Points, in no order, along strands that fork, close into loops and pass close to each other.
(in the rows, 128 means zero)
Two points are linked if the straight distance between their rows is under 82.7. Some points are linked to none.
sav: 107, 117, 57, 139, 161, 145, 175, 146, 132, 125, 97, 158, 157, 76, 167, 124, 129, 138, 122, 100
tipur: 118, 95, 156, 118, 122, 115, 55, 152, 141, 109, 103, 114, 115, 149, 81, 136, 145, 176, 158, 95
Nako: 121, 143, 143, 72, 119, 106, 151, 107, 158, 151, 135, 148, 126, 155, 153, 149, 127, 107, 133, 134
Tuvaz: 144, 133, 146, 125, 88, 121, 125, 129, 161, 158, 155, 106, 118, 141, 150, 144, 137, 103, 105, 113
ponor: 105, 104, 41, 120, 176, 116, 154, 145, 149, 181, 96, 165, 146, 99, 139, 63, 149, 152, 156, 100
ruruv: 138, 137, 150, 153, 134, 98, 146, 142, 129, 135, 180, 130, 94, 203, 188, 169, 163, 116, 120, 179
peda: 135, 173, 154, 132, 124, 135, 129, 128, 102, 138, 109, 116, 122, 112, 153, 143, 107, 122, 108, 140
rivu: 109, 112, 70, 125, 156, 140, 103, 131, 133, 153, 83, 139, 115, 107, 126, 109, 139, 139, 146, 62
donaf: 127, 114, 148, 175, 114, 117, 122, 164, 136, 153, 190, 114, 92, 185, 170, 176, 167, 127, 127, 149
Nifi: 134, 157, 78, 118, 181, 130, 164, 107, 109, 123, 99, 154, 121, 99, 161, 109, 112, 127, 119, 100
nofo: 157, 116, 160, 198, 140, 99, 135, 120, 99, 89, 185, 96, 132, 156, 155, 158, 142, 102, 94, 138
fopok: 119, 153, 124, 111, 125, 103, 179, 110, 117, 106, 171, 125, 104, 172, 127, 117, 131, 107, 110, 147
bogir: 129, 129, 175, 123, 87, 157, 89, 144, 163, 101, 106, 140, 103, 160, 82, 130, 150, 147, 114, 107
topu: 119, 119, 165, 141, 95, 134, 73, 150, 142, 98, 131, 133, 102, 168, 84, 145, 165, 149, 149, 109
muta: 129, 133, 124, 145, 99, 166, 114, 101, 134, 137, 122, 113, 115, 105, 115, 116, 123, 116, 135, 94
tezar: 130, 141, 101, 71, 144, 126, 192, 100, 137, 91, 95, 163, 129, 119, 129, 122, 111, 124, 132, 158
rimep: 142, 113, 137, 204, 99, 112, 130, 157, 138, 128, 169, 93, 98, 172, 158, 174, 156, 129, 94, 143
Meguf: 121, 126, 151, 95, 134, 121, 194, 135, 128, 92, 107, 115, 145, 111, 151, 125, 115, 91, 103, 209
nodek: 148, 154, 128, 114, 112, 125, 101, 146, 131, 158, 107, 127, 132, 124, 116, 134, 114, 142, 147, 103
lopos: 143, 160, 99, 105, 139, 125, 148, 105, 116, 144, 110, 147, 134, 92, 134, 94, 97, 150, 126, 110
fev: 131, 149, 148, 124, 105, 117, 91, 130, 132, 143, 126, 132, 135, 145, 127, 168, 125, 165, 142, 105
sidu: 153, 131, 166, 86, 162, 101, 173, 93, 126, 80, 81, 118, 132, 129, 156, 124, 138, 77, 113, 178
tuf: 142, 130, 147, 150, 117, 92, 146, 138, 138, 147, 156, 106, 91, 172, 185, 164, 139, 88, 87, 158
vinun: 131, 78, 140, 125, 130, 131, 60, 125, 111, 114, 154, 128, 126, 138, 57, 96, 138, 175, 154, 97
Git: 124, 129, 135, 80, 143, 130, 188, 116, 138, 84, 90, 155, 119, 123, 131, 136, 111, 103, 120, 200
paf: 130, 94, 146, 142, 102, 116, 84, 166, 129, 135, 184, 110, 140, 163, 98, 161, 142, 134, 134, 123
lorem: 145, 161, 157, 140, 113, 157, 115, 111, 126, 134, 83, 124, 106, 107, 154, 172, 113, 134, 110, 121
rafar: 146, 123, 179, 106, 165, 113, 167, 101, 116, 112, 89, 80, 139, 124, 157, 125, 137, 93, 95, 186
zuki: 88, 129, 95, 112, 143, 149, 169, 140, 124, 88, 112, 160, 163, 78, 161, 115, 117, 121, 153, 204
Bir: 126, 118, 148, 105, 114, 138, 164, 112, 148, 143, 111, 129, 150, 115, 170, 157, 113, 121, 108, 155
Ruzem: 117, 126, 139, 98, 132, 119, 171, 86, 131, 111, 148, 137, 111, 129, 160, 141, 116, 76, 99, 157
mumiz: 132, 151, 153, 171, 135, 110, 139, 113, 100, 111, 197, 111, 133, 157, 139, 151, 129, 92, 120, 133
gufe: 120, 100, 130, 119, 145, 89, 75, 125, 119, 124, 126, 112, 145, 143, 119, 112, 135, 168, 178, 64
Bipuz: 136, 133, 162, 91, 124, 111, 175, 97, 150, 133, 123, 130, 116, 152, 171, 162, 118, 102, 106, 167
Kasun: 101, 122, 141, 162, 137, 130, 90, 146, 96, 138, 174, 125, 161, 151, 79, 151, 140, 154, 187, 117
Tifu: 146, 109, 150, 202, 129, 100, 143, 143, 102, 108, 174, 86, 109, 171, 183, 170, 151, 121, 102, 162
fono: 112, 146, 141, 76, 129, 94, 104, 122, 144, 154, 139, 129, 146, 152, 138, 139, 137, 117, 146, 124
Gib: 119, 122, 124, 142, 145, 106, 80, 125, 103, 137, 168, 129, 150, 143, 100, 114, 142, 158, 179, 96
ton: 103, 151, 101, 123, 135, 142, 171, 97, 135, 137, 92, 132, 135, 102, 129, 77, 118, 124, 150, 156
suku: 145, 115, 105, 111, 130, 139, 70, 152, 130, 131, 84, 133, 121, 127, 81, 108, 125, 188, 131, 74
Vusub: 164, 138, 162, 145, 82, 155, 127, 159, 146, 131, 120, 99, 113, 118, 105, 129, 115, 111, 78, 122
gerur: 125, 139, 109, 102, 140, 132, 167, 68, 122, 121, 146, 146, 111, 117, 135, 101, 106, 98, 107, 146
Tevit: 148, 133, 155, 131, 75, 163, 106, 156, 169, 129, 104, 118, 110, 134, 85, 128, 133, 127, 108, 126
kov: 122, 154, 138, 127, 140, 86, 153, 145, 114, 110, 187, 143, 88, 195, 142, 161, 151, 91, 124, 171
veri: 106, 101, 164, 124, 129, 86, 89, 153, 119, 150, 178, 104, 140, 172, 118, 143, 154, 141, 149, 127
bor: 132, 118, 114, 125, 133, 122, 82, 108, 122, 161, 145, 133, 131, 123, 93, 79, 126, 157, 156, 102
fip: 85, 118, 87, 97, 160, 133, 110, 122, 127, 183, 95, 135, 123, 111, 133, 87, 129, 136, 152, 87
kan: 127, 95, 126, 111, 135, 107, 66, 158, 128, 123, 97, 125, 128, 128, 112, 118, 135, 189, 157, 61
Pape: 148, 153, 167, 153, 139, 118, 131, 102, 94, 108, 130, 103, 118, 128, 156, 159, 106, 127, 111, 138
Nubip: 121, 109, 90, 112, 122, 142, 105, 158, 148, 167, 84, 130, 165, 80, 109, 101, 110, 151, 165, 134
venek: 118, 140, 141, 118, 123, 97, 123, 132, 113, 134, 198, 125, 145, 177, 118, 146, 141, 129, 138, 133
ropun: 117, 131, 88, 119, 122, 150, 145, 138, 141, 172, 109, 140, 144, 80, 118, 79, 115, 134, 148, 145
bido: 122, 111, 125, 139, 110, 157, 81, 132, 110, 105, 146, 141, 117, 139, 66, 118, 130, 164, 142, 92
givud: 150, 114, 185, 135, 156, 130, 152, 112, 138, 117, 63, 85, 154, 102, 174, 134, 130, 113, 101, 187
rolu: 148, 132, 165, 143, 118, 110, 169, 123, 124, 119, 131, 83, 114, 120, 162, 129, 125, 98, 71, 150
gesol: 99, 125, 77, 77, 134, 120, 167, 129, 158, 129, 101, 154, 172, 112, 130, 105, 124, 121, 165, 152
Besiz: 138, 119, 84, 161, 162, 151, 158, 141, 122, 110, 68, 136, 160, 64, 176, 128, 115, 118, 128, 108
Zamez: 137, 163, 121, 114, 166, 110, 158, 84, 103, 95, 100, 144, 124, 124, 153, 113, 105, 118, 133, 120
bevit: 119, 128, 127, 115, 144, 133, 173, 98, 135, 109, 90, 131, 157, 98, 172, 141, 113, 101, 123, 153
kasus: 140, 131, 126, 198, 104, 127, 113, 162, 107, 116, 195, 103, 123, 149, 111, 151, 142, 116, 124, 132
tefus: 125, 113, 87, 139, 135, 171, 112, 114, 129, 131, 97, 154, 111, 92, 118, 129, 125, 146, 125, 60
domi: 151, 129, 158, 198, 92, 152, 104, 160, 109, 92, 178, 118, 104, 156, 97, 172, 135, 142, 110, 140
delu: 80, 122, 56, 105, 166, 133, 150, 121, 125, 163, 97, 165, 136, 101, 136, 85, 126, 140, 152, 116
Geper: 131, 123, 123, 106, 101, 162, 101, 153, 155, 130, 73, 146, 130, 113, 86, 116, 117, 168, 121, 102
nezod: 119, 143, 98, 103, 129, 127, 135, 92, 126, 151, 147, 145, 132, 131, 132, 98, 111, 155, 120, 103
tenal: 164, 126, 150, 153, 99, 167, 120, 137, 149, 132, 100, 110, 121, 75, 104, 103, 108, 95, 97, 133
Ror: 124, 128, 136, 154, 88, 150, 97, 123, 141, 135, 148, 110, 97, 137, 83, 115, 146, 103, 136, 93
zok: 131, 103, 141, 152, 90, 130, 75, 154, 130, 136, 174, 106, 107, 142, 58, 99, 153, 128, 130, 96
tegit: 137, 96, 144, 119, 113, 128, 72, 130, 124, 160, 157, 110, 112, 131, 70, 79, 123, 149, 137, 100
Kat: 116, 123, 112, 152, 121, 164, 142, 139, 142, 120, 69, 136, 161, 64, 157, 133, 113, 108, 137, 120
tida: 120, 145, 104, 67, 139, 112, 157, 119, 150, 125, 110, 170, 138, 141, 141, 126, 112, 117, 145, 141
porov: 113, 124, 104, 68, 145, 105, 120, 105, 118, 164, 141, 154, 131, 148, 117, 88, 119, 146, 134, 126
zisul: 111, 132, 127, 107, 121, 154, 165, 125, 125, 142, 133, 137, 131, 88, 132, 93, 108, 90, 102, 182
bug: 128, 149, 124, 126, 120, 111, 115, 111, 106, 132, 163, 134, 132, 151, 131, 166, 115, 155, 125, 120
vovu: 131, 85, 169, 173, 99, 134, 78, 184, 142, 123, 163, 126, 127, 178, 89, 171, 169, 159, 135, 141
bub: 121, 140, 132, 185, 140, 126, 131, 159, 89, 122, 207, 120, 139, 153, 122, 152, 141, 94, 133, 149
Laz: 132, 131, 130, 88, 113, 134, 93, 150, 156, 176, 102, 120, 148, 96, 112, 109, 113, 126, 149, 115
sapi: 145, 112, 76, 147, 135, 170, 143, 113, 129, 145, 92, 161, 136, 73, 129, 103, 111, 151, 108, 97
piba: 85, 123, 71, 125, 139, 154, 146, 139, 132, 139, 118, 157, 161, 68, 137, 89, 121, 130, 158, 185
tizet: 141, 133, 125, 163, 134, 152, 87, 114, 95, 130, 193, 136, 127, 126, 96, 134, 115, 127, 133, 102
Badas: 131, 160, 161, 131, 167, 118, 155, 80, 95, 92, 114, 103, 121, 118, 150, 121, 116, 106, 116, 141
fid: 136, 128, 104, 132, 102, 162, 121, 164, 166, 132, 57, 125, 147, 95, 111, 132, 112, 150, 130, 103
Koped: 142, 102, 145, 190, 97, 142, 108, 188, 132, 89, 167, 130, 116, 183, 78, 161, 164, 140, 110, 144
Gan: 137, 153, 130, 128, 141, 94, 164, 122, 109, 87, 170, 121, 84, 166, 148, 136, 131, 78, 100, 167
Mari: 122, 103, 41, 132, 172, 143, 165, 163, 144, 160, 108, 157, 154, 64, 150, 96, 142, 143, 137, 106
Maro: 158, 138, 173, 162, 92, 135, 108, 142, 140, 144, 143, 116, 103, 169, 134, 185, 148, 167, 117, 138
Karab: 108, 121, 131, 64, 144, 89, 102, 131, 130, 154, 114, 139, 136, 143, 124, 118, 120, 149, 151, 97
kovin: 155, 130, 139, 159, 124, 129, 141, 65, 99, 109, 137, 109, 124, 106, 125, 105, 108, 137, 114, 103
Moba: 91, 145, 120, 95, 128, 131, 138, 126, 134, 156, 88, 125, 137, 120, 147, 143, 120, 124, 139, 117
Rales: 129, 121, 152, 100, 172, 120, 170, 94, 126, 70, 65, 125, 166, 107, 163, 129, 126, 109, 128, 177
bagi: 124, 148, 121, 78, 131, 96, 139, 116, 124, 118, 180, 150, 100, 158, 106, 103, 125, 98, 116, 143
Puvez: 141, 134, 123, 142, 110, 153, 137, 102, 144, 127, 90, 116, 143, 82, 142, 128, 114, 107, 123, 99
Gisel: 135, 138, 136, 170, 121, 148, 80, 132, 97, 99, 157, 133, 128, 132, 83, 152, 130, 153, 141, 100

A piece is all that can be reached along the links. How many separate loops has the piece of each point below (a circle has one, a figure eight two, a Y none), and how many tips (points with one link)?
gerur | loops 0, tips 5
sapi | loops 0, tips 5
donaf | loops 0, tips 4

A fork is a point with three links, a tip a point with one. Leave the first point through the second and follow the links. Name the first fork or tip that comes.
tegit / zok | sapi
rimep / Tifu | ropun
Laz / nodek | ruruv
fono / Karab | lorem
